Each row is a point on a tangle of strands that fork, close into loops and nearly touch. The rows are in no order.
(in the rows, 128 means zero)
Two points are linked if the straight distance between their rows is under 95.8. Some points are linked to none.
K864: [125 118 147 119 158 117 156 103 128 155 186 175 137  73 129  90 104 142
 106 152  86 159 189 175  83 121  95  94 136 117]
K668: [ 87  91 143  96 144  71 169  92 119 160 168 179 156  56 102  81 115 146
  74 142 120  88 178 156  99 122 130 127 156 113]
K245: [126  91 131 129 100 128  83 149 136 104 136 144 136 191 169 192 118 138
 155  88 128 186 112 179 178 139 143 130  87 112]
K61: [148 121 106 141  80 161 135 186 156 124  88 120 116 186 133 172 111 127
 141 114 153 146 135 140 199 143 175 147  66 154]
K135: [ 69 106 132 184 153 173  90  90 145 137 112 129 105 102 111 124  86  86
 114 115  94  86 125 107  93  62  94 123 100 139]
K985: [109 142 143 116 152  90 143  81 115 133 161 136 165  67 131  78 147 129
 129 151 109  76 143 122  86 107 124 126 167 145]
K77: [142 176 136 107 140 112 119 110  96 128 152  98 148 123 149 103 164 125
 149 142 127 127 124  98 114 174  99 109 187 108]
K371: [ 61  73 109 123 120  78 137  71  96 122 146 195 145  55  82 133 154 138
  96 126 124  56 111 117  99  82 169 163 137 141]
K624: [ 95  98  94 145  98 130  90 110 102 102  94 152  95 142 131 186 151 129
 163  78 106 109  69 112 119  99 133 136 106 141]
K617: [144 138  87 172 119 189 122 152 115 118 175  95 117 168 157 136 123 122
 199 142  88 183 126 107 114 128 121  98 121 138]
K449: [140 111 114 117  96 125 128 162 161 121  47 137 100 156 105 172 126 138
 117  85 162  97 111 107 172 130 156 156  86 153]
K888: [145 166 103 141 111 129 111 128 100  69 152 106 147 158 166 151 130 119
 212 126 122 139  89 137 142 140 148 138 159 114]
K581: [184 142 156 117 163 153 148 150 153 169 155 125 111 121 122  76 103 136
  94 161 133 179 194 151 114 138 123  97 108 122]
K906: [103 110 166  91 128 117  88 111 111 162  87 101 102 170 105 152 165 129
  74 106 176 128 116  93 152 166  84 123 129 104]
K642: [123 163 147 120 117 122 108 167 122  87  87  70 129 177 132 148 145 122
 126 112 210 124  96 112 186 175 140 172 146 112]
K543: [107  93 100 179 117 120 142  82 120 110 147 182 135  70 124 125 139 124
 161 136  81  97 102 136  75  53 147 135 106 137]
K278: [155 153 142 122 129 102 168 118 178 106  87 148 160  58  93  84 123 128
 111 140 130  28 140 124 122  76 185 176 126 174]
K837: [178 141 140 140 152 164 134 153 126 153 179 102 116 149 143  92 119 129
 141 164 116 198 166 129 122 159 108  87 124 124]
K516: [150 152 148 143 108 149 150 187 130 107 123  52 136 202 151 149 116 112
 129 154 184 154 127 140 210 181 153 151  95 125]
K386: [ 86 126 176 100 127  72  49 125 113 109 117 118 166 186 146 174 168 130
 116  90 171 149  80 146 165 155 104 140 153  81]
K772: [114 111  78 196 124 186 108 127 116 121 133 113 107 146 148 160 120 115
 188 119  83 147  91  85  89  75 104  99 111 134]
K342: [ 83  93 123 164 126 113 139  62 122 118 154 180 146  53 111 108 128 110
 135 141  92  67 119 144  79  57 147 155 108 138]
K552: [134 179 125  94 123  85 134  90  84 107 147 134 182  72 137  97 181 138
 149 147 120  88 103 120  88 134 148 155 202 127]
K380: [ 97 128 143 172 171 168 113 109 147 136 139  98 104 119 124 104 103 104
 131 128 110 115 133  89 102  93  80  90 123 135]
K4: [180 173 124 141 152 139 162 131 147 132 161  88 158 100 151  51 117 123
 179 161 121 125 146 125 101 125 141 107 160 161]
K756: [112 111  70 196 110 169 107 128 119 115 107 126  98 136 146 160 122 114
 174 108  94 119  70  92  98  56 136 120  94 142]
K480: [ 83 111 134  73  99  47 106 134 121 132 107 187 170 113  98 145 167 152
  83 107 143  97  85 147 136 172 154 194 165 126]
K773: [137  95 132 119 116 150 124 155 160 144  52 118  77 159 100 169 123 134
  89  92 160 128 137  99 167 126 126 128  66 134]
K574: [165 164 111  97  96  75 143 131 122  85 105 160 174  93 125 111 155 144
 149 127 130  79  80 160 135 138 197 192 183 144]
K112: [150 155 139 162 157 170 155 157 188 131 108  90 116 113 111  68  86 109
 126 147 147  94 158  95 137 107 134 122 104 158]
K722: [ 71  89 112 129 142 129 114  70  98 133 155 141 110 127 124 174 145 135
 130 125  73 137 133 104  85 113  71  84 144 111]
K916: [170 191  99 121 107 104 142 141 118  65 150 108 182 134 166 110 135 121
 202 138 136 118  96 174 153 142 195 168 195 124]
K632: [162 151 157 120 141 127 125 141 115 148 124  72 119 153 132 106 137 117
 110 148 171 144 130 100 153 186 102 110 141 106]
K211: [ 88  60 109 127 109 132 110 105 108 133 114 177  88 129 124 196 134 144
 123  81  87 158 110 146 111 102  99 110 102 130]
K236: [150 123 100 138  87 159 122 164 130 119 120 129 109 170 145 154 109 129
 165 120 123 155 123 150 163 134 153 131  88 149]
K375: [101 125 143  73 113  50 114 111  95 163 157 151 169 132 121 117 164 136
  93 143 123 137 136 156 107 192 103 122 188  78]
K739: [147  87 151 103 126 151 122 145 143 173  77 138  94 163 106 175 119 151
  71  96 146 186 159 158 145 144 122 122  63 108]
K215: [145 144 123 154 127 163 147 165 133 126 107  64  94 159 134 120 125 119
 129 135 163 133 115  82 162 153 119 124 113 136]
K713: [ 82 147 154 131 168 137 111  94 144 131 114 108 118  90 102  88 117 103
  94 130 137  49 138  80 113  98 111 133 139 151]
K700: [183 162 140 108 137  88 183 126 175 118 105 141 172  65 105  62 122 137
 113 151 128  50 153 139 122 103 179 162 147 164]
K361: [146 124 151 125 158 154 131 134 152 159 118 116  94 126 114 110 105 125
  85 136 140 151 161 115 132 121  99 100 101 125]
K54: [ 87  56 126  96 125 110 141 111 132 164  89 193  90 112 107 183 126 146
  77  78 119 146 140 156 120 112 125 129  93 122]
K904: [187 162 142 127 157 142 162 141 166 145 173 126 157  94 148  39 101 141
 152 172 115 147 183 156 102 131 137 103 142 158]
K344: [ 90  71 146  94 133 131 110  91 115 180 101 134  84 141 108 173 142 131
  61  94 136 163 143 124 128 126  87  99 106 104]
K455: [105 108 140 101 129  70 175  91 128 142 160 186 180  42  99  72 125 143
  93 149 118  57 158 158 106 108 161 159 150 136]
K277: [162 188 113  97 102  92 119 130 108  68 123 130 183 106 146 105 155 133
 173 134 141 103  82 164 129 142 183 188 209 126]
K204: [ 93 138 145  97 139 121  95 117 108 142  89  99  98 137 107 143 158 122
  81 111 174 106 108  70 144 142  97 127 147 133]
K635: [121  98  95 129  87  81 146  96 101  97 114 209 155  73 104 145 174 141
 149 118 108  80  62 146 114 101 187 182 132 152]
K783: [164 127 113 122  86 126 138 187 176 126  54 128 121 172 107 174 122 132
 124 110 169 112 140 126 189 148 180 160  79 151]
K732: [130 189 133  83 117  69 123 112  92 114 149 129 190  95 141  87 175 137
 133 152 128 106 110 134 102 176 130 150 225 113]
K104: [ 96  94 103 133 100  82 145  78  96 104 138 201 156  53  98 134 178 142
 122 126 119  66  82 122  96  84 179 178 129 150]
K391: [144 122 100 176 126 165 142 145 170 125 113 155 119  94 128 103  89 114
 143 135 101 102 127 135 104  55 165 134  79 166]
K940: [146 134 111 182 145 183 133 155 161 133 138 122 120 113 134  90  87 118
 153 140 105 127 141 120 109  74 139 120  96 162]
K794: [150 127 101 144 128 154 115 116 108 119 189 158 133 143 156 144 124 153
 183 147  62 198 148 150  86 138  96  81 135 114]
K399: [107 167  95 143 118 148  93 108  87  64 114 104 121 137 142 166 162 115
 196 110 137 109  61  95 113 120 140 150 166 116]
K98: [119 140 144 132 121 128  85 132 100  94 127  82 123 188 152 167 144 126
 153 103 160 145  94 116 171 159 103 133 141 101]
K622: [169 156 124 102 127 101 154 130 141 133 111 145 141  99 130  89 134 135
 131 136 134  91 125 125 128 138 150 134 150 143]
K416: [110 152 117 104 112 125 117 141 126 103  49 130 102 122 101 157 154 132
 117  93 167  74  76  76 146 120 155 174 132 160]
K363: [114  75 112 123 120 131 145 133 144 139  94 191  86 109 107 162 105 142
 103  90 101 137 135 155 121  84 133 134  73 145]
K815: [ 60  93 145  91 143  84 137  92 129 143 136 163 136  61  91  97 119 130
  55 134 135  44 160 122 111 104 149 155 152 138]
K752: [118 145 142 104 147 113 112 100 104 148 151 105 123 133 134 120 158 124
 119 140 126 131 133  96 112 161  76  91 174 107]
K936: [105  85 160  92 133 129  93  97 104 179 107 104 101 165 114 169 154 123
  73 107 148 161 133 119 139 159  70  99 127  93]
K987: [103  74 117 101 120  84 164 118 114 159 132 215 124  81 105 139 118 156
  95 101 102 149 149 178 118 132 131 130 120 115]
K674: [ 67  70 141  79 142  86 130  92 120 171 125 161 105 103  97 146 131 138
  42 107 137 115 158 128 112 125 118 116 135 112]
K603: [195 155 123 117 110 129 165 176 168 138  93 119 126 138 115 110 110 130
 119 147 155 122 161 124 168 150 166 126 107 144]
K557: [ 83 127 164  98 121  97  57 103  90 118 132 112 145 187 139 179 170 124
 115 107 147 156 101 116 142 170  79 123 166  82]
K16: [139 178 145 101 128  84 102 120  97 109 152 114 166 141 153 121 156 122
 145 140 136 138 117 137 125 188 106 127 200  87]
K945: [ 82 115 109 141 139 149  97  78  97 126 137 115 105 146 132 174 151 126
 145 115  88 131 104  72  93 114  63  87 144 117]
K600: [ 48  75 109 141 142 112 130  52  97 126 180 166 129  97 114 160 132 141
 119 136  71 116 141 116  76  91  94  97 142 109]
K376: [146 120 161 112 161 155 144 142 174 166 100 138  86 124  93 125  90 125
  56 122 145 153 181 137 137 110 118 113  73 120]
K669: [214 170 147 113 113 119 151 187 146 151 128  87 163 163 136  95 111 124
 118 174 164 160 157 157 171 198 160 132 124 109]
K421: [137 116 118 170 137 205 141 190 170 141 100 104  80 150 109 121  84 118
 103 136 143 151 163 104 141  86 130 126  68 154]
K300: [141 104  99 139 101 154  97 136 105 110 162 150 111 171 160 173 120 146
 172 109  84 196 133 168 122 135 117 107 108 122]
K235: [ 88  79  96 152 115 153 104 100 109 126 113 159  94 132 125 182 133 130
 147  91  87 132  87 115  99  79  99 110 104 136]
K809: [112  78 145  93 140 120 145 124 157 169  77 171  82 115  94 159 112 139
  49  90 137 135 165 146 129 113 125 126  79 122]
K769: [174 141 151 134 152 149 128 146 118 160 151  70 117 155 140  99 126 126
 121 159 143 178 147 116 142 180  95  90 127 106]
K534: [210 169 133 120 126 140 175 190 165 155 118  91 133 142 119  90 111 127
 107 180 163 142 181 130 164 168 167 126 111 138]
K488: [134 175 136 104 122 111 112 137 104 114 104 104 130 140 131 121 154 121
 138 117 164 112  97 103 149 163 124 146 171 125]
K420: [142 121 126 137 128 113 155 118 172 109  85 170 136  69  94 113 114 123
 110 133 118  38 122 126 115  63 174 163 103 167]
K39: [148 126 159 142 111 161 124 189 122 124 146  65 143 213 160 157 122 114
 121 149 171 189 138 158 206 172 149 136  77 108]
K427: [ 69 137 132  72 107  74  79 126 102 102  97 163 159 111 107 166 169 141
  98  97 148 100  67 116 130 153 157 195 174 146]
K12: [136 116 101 136 115 141 137 154 164 122  49 141  92 127 101 150 117 130
 123  97 143  79 112  92 149  89 160 140  79 158]
K128: [139  99 145  97 138 130 129 118 121 182 125 153  97 129 119 148 119 143
  77 118 116 193 156 166 118 140  97  99 108  98]
K239: [139 110  75 166  99 159 122 140 130 116 117 155 103 134 143 152 111 129
 171 114  86 133  96 134 105  78 151 121  90 153]
K997: [146 153 131 145 114 153 138 167 120 110 119  58 113 183 150 132 126 112
 140 135 172 146 114 113 182 181 138 139 119 120]
K202: [139 132  92 135  92 101 138 105 111  82 100 171 137  91 121 144 168 131
 165 115 116  75  61 128 111  95 192 188 134 155]
K331: [112 135 128 133 169 129 129  72 116 132 184 124 148 114 145 122 139 133
 152 156  76 147 152  99  69 140  66  76 167 114]
K946: [163 176 110 129  98 137 160 177 143 100  97  81 136 163 138 135 121 113
 155 141 176 118 116 128 190 158 185 167 134 145]
K863: [159 123  97 158 114 135 155 139 175 113  89 161 122  95 115 115 101 126
 137 128 112  75 119 124 121  56 184 154  85 169]
K550: [ 91 116 147 139 158 157 120 121 177 141  86 135  93 102  93 120  83 100
  73 110 126  74 151 106 127  83 109 126  92 142]
K526: [ 97 158 124  83 110  96  98 124 107  94  73 144 139  95 105 153 171 137
 110 105 161  80  59  90 124 126 165 191 158 161]
K728: [117 107 111 136 125 136 129  90  99 124 183 169 136 120 143 153 135 153
 166 139  53 171 142 147  75 128  91  81 132 112]
K198: [110  83 143 112 138 150 127 128 164 160  66 133  67 138  95 165 110 125
  63  91 149 137 147 109 144 101 104 119  69 125]
K136: [113 144 119 109 138 101 117  75  88 125 184 135 157 132 148 139 162 143
 152 153  79 150 136 115  85 175  74  92 184  93]
K182: [147 114 108 125  90  89 118 132 112  89 155 180 161 142 159 153 118 144
 180 118  96 150 100 198 138 146 152 143 137 127]
K121: [ 80 114 129 101 111  97  74 105  95 110 111 153 127 149 129 185 165 136
 122  86 135 122  84 121 137 153 107 143 149 124]
K959: [109 171 141 106 147  82 141  74 104 112 163 120 184  56 128  76 170 135
 138 160 126  70 127 108  69 110 140 151 189 149]
K393: [127 130 145 117 156 107 150 100 141 150 148 155 139  68 127  79 115 124
 107 145 107  87 159 141 106 111 121 112 138 140]
K994: [170 145 134 103 125  71 178 113 133 134 150 164 180  64 136  62 138 152
 135 155 103  92 141 167 109 125 155 134 163 142]
K482: [166 124 118 150 130 202 142 181 140 157 149  99  90 169 126 116 113 133
 130 151 134 196 171 125 142 131 133 112  87 141]
K130: [148 125 127 148 137 165 131 157 137 151 127  94  87 150 125 116 109 124
 127 133 136 157 139 104 142 128 107 102  92 139]
K479: [132  96 117 150  98 170  87 152 115 117 149 121 110 200 161 183 116 134
 163  97 114 201 121 159 163 132 130 127  83 121]
K35: [189 172 111 128 121 126 162 143 137 128 150 111 151 118 154  81 122 134
 183 156 112 138 138 146 124 145 160 119 152 152]
K13: [179 176 155 122 159 113 171 121 176 132 125 119 165  69 117  41 106 126
 127 166 135  72 165 131 119 112 147 139 147 164]
K972: [115 165 110 159 137 166 115 137  96  90 122  54 100 147 145 139 149 111
 182 129 145 121  88  67 124 137 102 130 157 122]
K638: [ 98 141 147 107 123  94  68 140 116  88 112 118 149 180 148 170 154 128
 140  84 177 138  76 131 168 144 125 154 147 102]
K8: [ 69 121 148 112 152 111 123  82 131 132 141 138 129  76 103  96 117 113
  75 133 123  53 154 113 105  97 125 134 139 143]
K367: [124 174 106 150 121 149 117 144  96  56 165  64 146 171 179 158 133 106
 220 134 142 151  93 123 159 147 136 140 166 105]
K691: [130 110 130 109 134 112 151 119 139 146 120 174 119  91 120 118 118 137
 104 126 113 111 142 149 113 115 128 116 118 139]
K964: [163 181 139 107 123  99 120 143 114 109 127 101 153 148 148 105 144 122
 146 133 156 126 105 137 153 178 137 146 182 111]
K150: [ 99  68 126 114 101 113  93 102 110 130 119 171 107 150 137 199 137 146
 126  77 104 165 113 166 131 142 101 121 109 110]
K751: [134 108 152 130 116 113  88 166 132 111 154 106 163 214 175 176 125 134
 143 110 162 200 114 178 198 137 147 119  89  93]
K59: [148 136 121 131 129 134 105 112 104 117 184 136 146 165 157 148 131 137
 170 145  78 196 139 136 110 174  87  85 149  92]
K320: [100 137 132 185 161 183 127 142 123 115 114  39  80 146 130 114 131 105
 130 129 153 114 101  39 127 118  72 110 134 131]
K398: [156 101 142 103 108 122 106 140 127 150 116 145 124 170 135 159 119 147
 117 104 136 188 140 186 153 164 128 121  97 104]
K305: [155 156 112 145 107 140 114 161 113  95 179 102 148 186 171 148 112 114
 193 140 125 185 116 160 173 152 141 123 126 121]
K897: [158 138 133  98 128  80 164 118 126 149 157 168 159  79 134  78 134 150
 124 154 108 126 151 169 107 149 125 112 160 120]
K385: [107  91 106 131 105 138  95 125 122 124  83 141  82 158 136 183 134 135
 139  76 127 132  92 119 147 118 118 129  90 142]
K665: [182 160 154 137 160 138 166 133 189 139 143 128 162  79 131  34  83 124
 134 164 114 103 181 159 108 110 153 129 125 169]
K604: [105 124 137 121 140 139 114 132 135 134  67 110  76 139  98 145 142 123
  87 102 169  94 109  62 150 114 103 129 112 144]
K627: [183 152 131 136 144 165 158 166 155 150 152 103 120 131 135  74 104 124
 132 166 129 164 172 128 131 141 135 104 117 143]
K471: [105 127 119 164 149 165 108 107 113 127 135  86  96 150 129 147 135 117
 157 120 106 146 104  63 105 110  62  86 137 124]
K419: [123 140 125 142 151 147 119 118 123 133 123  95  99 127 129 120 136 120
 137 121 133 116 112  80 120 117  92 100 138 128]
K286: [ 87 104 140 142 171 148 119  83 127 145 169 142 109  98 124 126 102 120
 111 135  77 141 163 128  83  90  76  83 129 120]
K18: [183 167 159 119 118 121 146 176 141 132 106  60 148 173 129 108 124 120
 104 168 196 136 134 129 182 206 145 143 135 101]
K36: [144  89 149 114 106 151  97 146 136 155  88 128 106 189 129 174 119 151
 102  94 153 181 140 159 172 156 123 133  67 110]
K389: [100  84 132 121 129  90 182 100 135 144 138 208 151  45  89 106 106 143
  90 129 110  75 155 168 115  92 160 152 116 133]
K78: [144 170 118 123 122  92 112 147 111  61 176 115 177 173 179 152 126 119
 201 135 129 157  96 166 158 144 143 135 175  94]
K47: [122 146  93 181 129 171 138 146 135 123 105  81 100 131 136 120 123 109
 167 123 135 108  91  72 120  89 136 125 119 153]
K571: [120 166 136 126 125 133  95 130  95  95 119  76 107 160 140 139 151 118
 157 117 164 132  91  90 145 166  99 139 167 109]
K349: [ 78  84 135  73 124  53 128 112 111 174 133 166 134 106  99 124 155 145
  47 123 142 117 149 142 114 161 127 133 163 102]
K799: [152 157 103 180 141 194 174 190 148 131 152  59 122 141 150  83 118 105
 165 169 135 156 145  98 133 131 147 115 120 173]
K944: [ 78  81 136  99 141 113 115  85 107 165 133 141  99 123 114 156 135 129
  74 108 115 141 153 122 113 124  87  95 133 113]
K303: [112 121 121  81  99  59 139 123 113 123 113 192 169  85 101 124 162 147
 100 121 135  76  87 146 122 150 162 179 171 143]
K435: [147 106 138 127 100 145 110 165 139 129  92 107 114 200 136 172 113 130
 122 102 162 167 124 147 196 162 146 142  71 117]
K555: [154 142 121 117 102  93 103 144 116  93 154 146 161 167 170 147 118 137
 170 122 120 158 104 186 157 153 146 127 145 113]
K507: [106 131 130 154 167 127 131  71 124 126 178 126 159  85 138 105 136 121
 160 154  74 109 148 109  64  96  94  92 150 125]
K161: [183 130 116 131 129 198 153 192 154 165 146 147  91 169 119 114 105 142
 117 148 140 194 198 161 130 113 164 127  79 146]
K695: [150 113 143  95 135 110 151 127 139 166 128 169 117 108 120 111 116 140
  83 128 120 159 168 165 120 139 119 105 119 117]
K599: [159 144 107 142  96 165 132 179 127 119 166 115 131 186 162 139 114 119
 176 147 123 186 136 163 173 151 163 136 100 143]
K689: [107 172 128 100 133 121 103 112  94 116 109 106 123 110 119 123 168 126
 129 117 155  96  92  75 118 136 118 143 176 140]
K133: [174 168 132 110 133  87 179 101 142 114 131 132 183  62 122  56 149 140
 138 157 129  64 129 141 104 101 171 163 167 166]
K950: [100 112 124 104 126  96 108  87  89 127 164 157 146 144 144 165 156 146
 135 134  85 156 131 136 106 165  80  95 164  91]
K125: [102 147 140 198 175 189 135 143 150 118 110  53 105 121 125  89 107  93
 133 140 152  92 119  58 111 105  92 117 135 147]
K248: [130 159 127 127 106 134 141 185 136  75  93  70 138 184 149 165 129 110
 149 117 199 121 103 132 209 155 174 179 119 127]
K905: [169 147 106 153 108 189 181 211 168 146 112 100 103 162 120 127 109 120
 113 161 149 152 180 120 167 124 168 135  68 169]
K531: [ 98  65 109 108 109  75 178 103  96 152 154 227 156  59 100 133 133 159
 116 122 107 124 139 176 113 131 145 140 137 111]
K726: [126 133 152 119 158 135 137 124 176 141  88 141 109  90  93 102  95 113
  77 130 137  77 167 116 135  97 128 132 104 141]
K686: [190 138 142 124 153 182 155 173 159 165 152 151  93 137 115  92  95 141
  87 145 137 194 213 176 115 113 147 122  84 131]
K71: [140 142 131 150 120 152 102 147  97  97 172  66 138 199 171 155 125 118
 180 134 132 186 115 128 167 164 110 117 130  98]
K992: [126 103 102 145 124 152 138 145 158 132  82 165  83 117 111 150 100 130
 113 100 114 109 122 119 129  72 142 129  70 155]
K263: [174 141 166  95 113  73 115 183 163 142 111 121 186 189 135 129 120 129
 110 136 177 157 126 201 178 174 164 148 120  79]
K545: [148 158 132 183 163 179 160 166 151 128 145  49 119 125 140  71 113 103
 160 159 147 136 137  80 120 131 120 104 136 152]
K509: [189 164 123 105  92 109 158 181 162 123  95 101 147 159 125 127 117 125
 130 139 170 120 141 139 188 172 181 156 128 138]
K222: [132 123 119 144 115 135  92 117 104  90 177 136 144 180 169 185 128 139
 194 119  81 186 110 146 128 149  97 102 132  99]
K588: [109 175 117 137 140 149 113 113 102  97 107  84 116 112 131 123 165 120
 159 125 152  94  85  62 105 113 117 142 164 132]
K143: [111 103 123 147 148 158 124 101 124 136 176 157 116 110 136 132 114 140
 143 136  67 171 157 134  74  96  83  76 126 125]
K230: [141 120 150 144 156 188 135 168 185 150  98 122  70 134  87 123  74 123
  75 118 141 150 185 122 137  94 122 119  65 134]
K886: [143 181 150 120 172 126 135 115 122 131 142  77 132 107 137  76 150 119
 140 150 147 111 132  79 117 148  98 112 178 134]
K712: [140 156 140 131 155 141 145 126 163 137 113 115 118 103 113  80 111 116
 116 132 138  86 140 106 129 110 130 117 122 151]
K506: [171 164 157  95 117  79 115 165 141 133 116 109 164 171 136 114 133 121
 114 138 175 139 116 165 164 183 145 148 155  95]
K176: [ 45  78 121 136 144  98 137  53  95 132 187 168 147  67 103 123 118 134
 113 141  87  88 156 123  79  92 119 122 141 116]
K962: [ 98 164 155 171 178 166 119 118 160 122 102  70 111 103 111  78 111  92
 113 128 159  65 125  59 118 101 100 129 136 148]
K492: [108  95 113 103  99  62 159 106  96 134 144 207 164  71 107 117 159 152
 116 127 112  94 109 160 113 137 158 148 160 128]
K734: [152 154 104 116 106 107 136 124 122  94  89 148 143 103 119 123 156 136
 150 117 137  73  82 124 128 114 187 182 151 155]
K17: [149 150  92 180 127 199 150 177 121 128 169  75 127 154 157 102 117 113
 190 156 112 175 134 106 124 131 139 109 123 156]
K893: [ 76  89 143  76 140  63 157 109 142 157 132 183 143  64  87 103 117 142
  40 130 138  77 175 144 117 124 146 147 144 118]
K659: [122 130 159 155 157 166 130 140 130 141 104  46  72 156 112 122 138 114
  97 134 172 132 119  57 148 139  70 105 119 121]
K200: [ 99 109 138 205 138 159 113  76 149 132 143 157 150  66 123  90  86  92
 146 146  71  87 149 158  59  70 120 154 100 146]
K74: [167 140 141 102 144 107 152 115 124 162 176 151 152  90 143  80 129 143
 125 161  92 161 170 166  93 150 107  89 154 115]
K425: [158 118 154 120 113 132 108 183 139 133 147 104 171 211 155 156 111 129
 125 138 169 190 133 188 200 159 165 133  84  93]
K251: [149 171 134 159 172 147 149 126 145 126 140  75 134 100 143  63 130 110
 168 150 137 111 134  88 105 124 121 107 157 146]
K881: [112 120  92 198 143 173 109 109 133 118 150 130 130 115 147 137 117 111
 186 137  73 138 108  96  60  60 106  96 117 135]
K677: [118  80 156 106 134 153 121 117 128 182 103 147  76 146 109 171 118 142
  64  89 126 193 157 156 120 119 100 109  82 105]
K927: [146 119 128 111 100 108 109 138 126 119 128 149 129 161 152 147 122 138
 143 112 123 157 117 168 148 161 128 128 114 118]
K858: [137 118  81 167 104 175 102 142 106 110 163 132 113 170 160 163 123 134
 198 124  76 182 115 132 110 110 117 110 107 130]
K582: [119 104 132 105 133 104 164 113 158 138 104 196 121  71  99 119 110 140
  82 126 117  81 151 156 121 100 148 140 108 138]
K298: [149 169 164 110 123 113 114 163 116 120  92  68 136 171 127 122 147 123
 101 133 209 124 108 109 177 194 124 156 147  97]
K699: [105  92 134 113 140 108 172 100 113 161 166 202 126  71 116 123 109 157
  92 120  90 166 176 184  97 117 113 114 122 111]
K937: [ 75 105 141 170 164 188  94  96 148 145 140 124  94 104 112 128  81  94
 106 119  90 128 159 121  86  78  74  99 115 127]
K648: [184 168  99 121 103 117 145 140 125 101 145 116 154 132 160 109 123 129
 191 140 120 129 110 157 145 151 175 141 154 145]
K85: [ 83 116 130 177 145 172 101 110 165 134  78 127  98 103 103 120  81  87
  99 113 121  59 127  94 113  56 111 145  96 149]
K828: [124  91  89 162 106 128 138 114 112 117 127 188 113 101 132 153 131 140
 158 120  76 120  96 144  96  75 141 119  97 146]
K725: [115 109 126 146 126 163 126 149 148 139  68 102  74 156 108 148 112 126
 105  94 157 112 118  76 154 102 105 121  86 140]
K310: [160 113 176 106 122 103  96 173 148 150 121 113 174 205 145 147 119 138
 104 126 174 177 124 199 176 171 149 132  93  70]
K147: [112 151 136  75 105  42 130 117  96 138 164 156 192 105 127  88 172 142
 114 151 114 111 126 153 104 185 126 141 210  98]
K503: [106 108 141  78 127  81 118 105 103 172 140 146 133 128 120 131 153 132
  78 133 126 139 143 146 112 167  98 105 161  93]
K554: [144 173 118 140 118 138 140 166 112  74 181  65 163 184 184 147 124 100
 196 146 153 169 112 151 189 153 156 137 152 111]
K761: [144 137 116 188 149 202 153 187 175 141 132  93 112 132 123  88  82 109
 130 152 135 131 161  98 130  93 138 123  89 164]
K932: [ 62  75 124 137 127  92 151  57 100 127 172 189 158  47  91 108 126 132
 106 136 104  64 143 138  92  76 156 158 128 129]
K392: [ 94  84 126 109 104  94 102  99  97 136 151 170 135 143 139 184 147 145
 125 103  92 165 121 169 122 163  89 110 139  90]
K333: [124 111 153 149 136 169 108 125 102 135 118  46  87 182 129 151 148 118
 116 124 152 166 112  74 152 164  63 105 121 103]
K803: [106 127 119 185 157 149 116  80 132 110 154 126 148  97 144 112 127 105
 172 146  79 112 121  99  53  75 101 101 133 135]
K698: [103 131 147 101 132 114  86  92  93 143 139 102 128 162 125 158 167 126
 112 129 125 149 123  98 125 170  65  96 170  92]
K81: [129 117 102 128 111 121 120 111 111 116 126 145 117 129 138 147 143 137
 156 108 101 123 103 132 122 125 119 116 132 137]

A fork is a point with three links, a tip a point with one. Leave the first point through the second and follow the links. Name the first fork or tip that comes.
K668 / K893 => K333
K74 / K864 => K416
K713 / K8 => K691
K130 / K482 => K632
K331 / K507 => K932
K632 / K769 => K130
K959 / K552 => K344
K881 / K803 => K385
K416 / K526 => K700
K932 / K176 => K937

Name the points in between on the shortest way along the links from the first point to the second, in order.
K574 / K689 => K277 > K916 > K648 > K35 > K4 > K251 > K886 > K77 > K16 > K964 > K488
K136 / K712 => K331 > K507 > K803 > K881 > K772 > K756 > K239 > K828 > K543 > K342 > K932 > K176 > K600 > K722 > K945 > K471 > K419 > K380 > K937 > K135 > K85 > K550 > K726
K416 / K994 => K526 > K427 > K480 > K303 > K492 > K531 > K987 > K699 > K864 > K74 > K897
K739 / K893 => K677 > K128 > K695 > K691 > K582 > K389 > K455 > K668
K182 / K449 => K555 > K927 > K398 > K36 > K435 > K61 > K783
K39 / K794 => K425 > K751 > K245 > K479 > K300 > K222 > K59
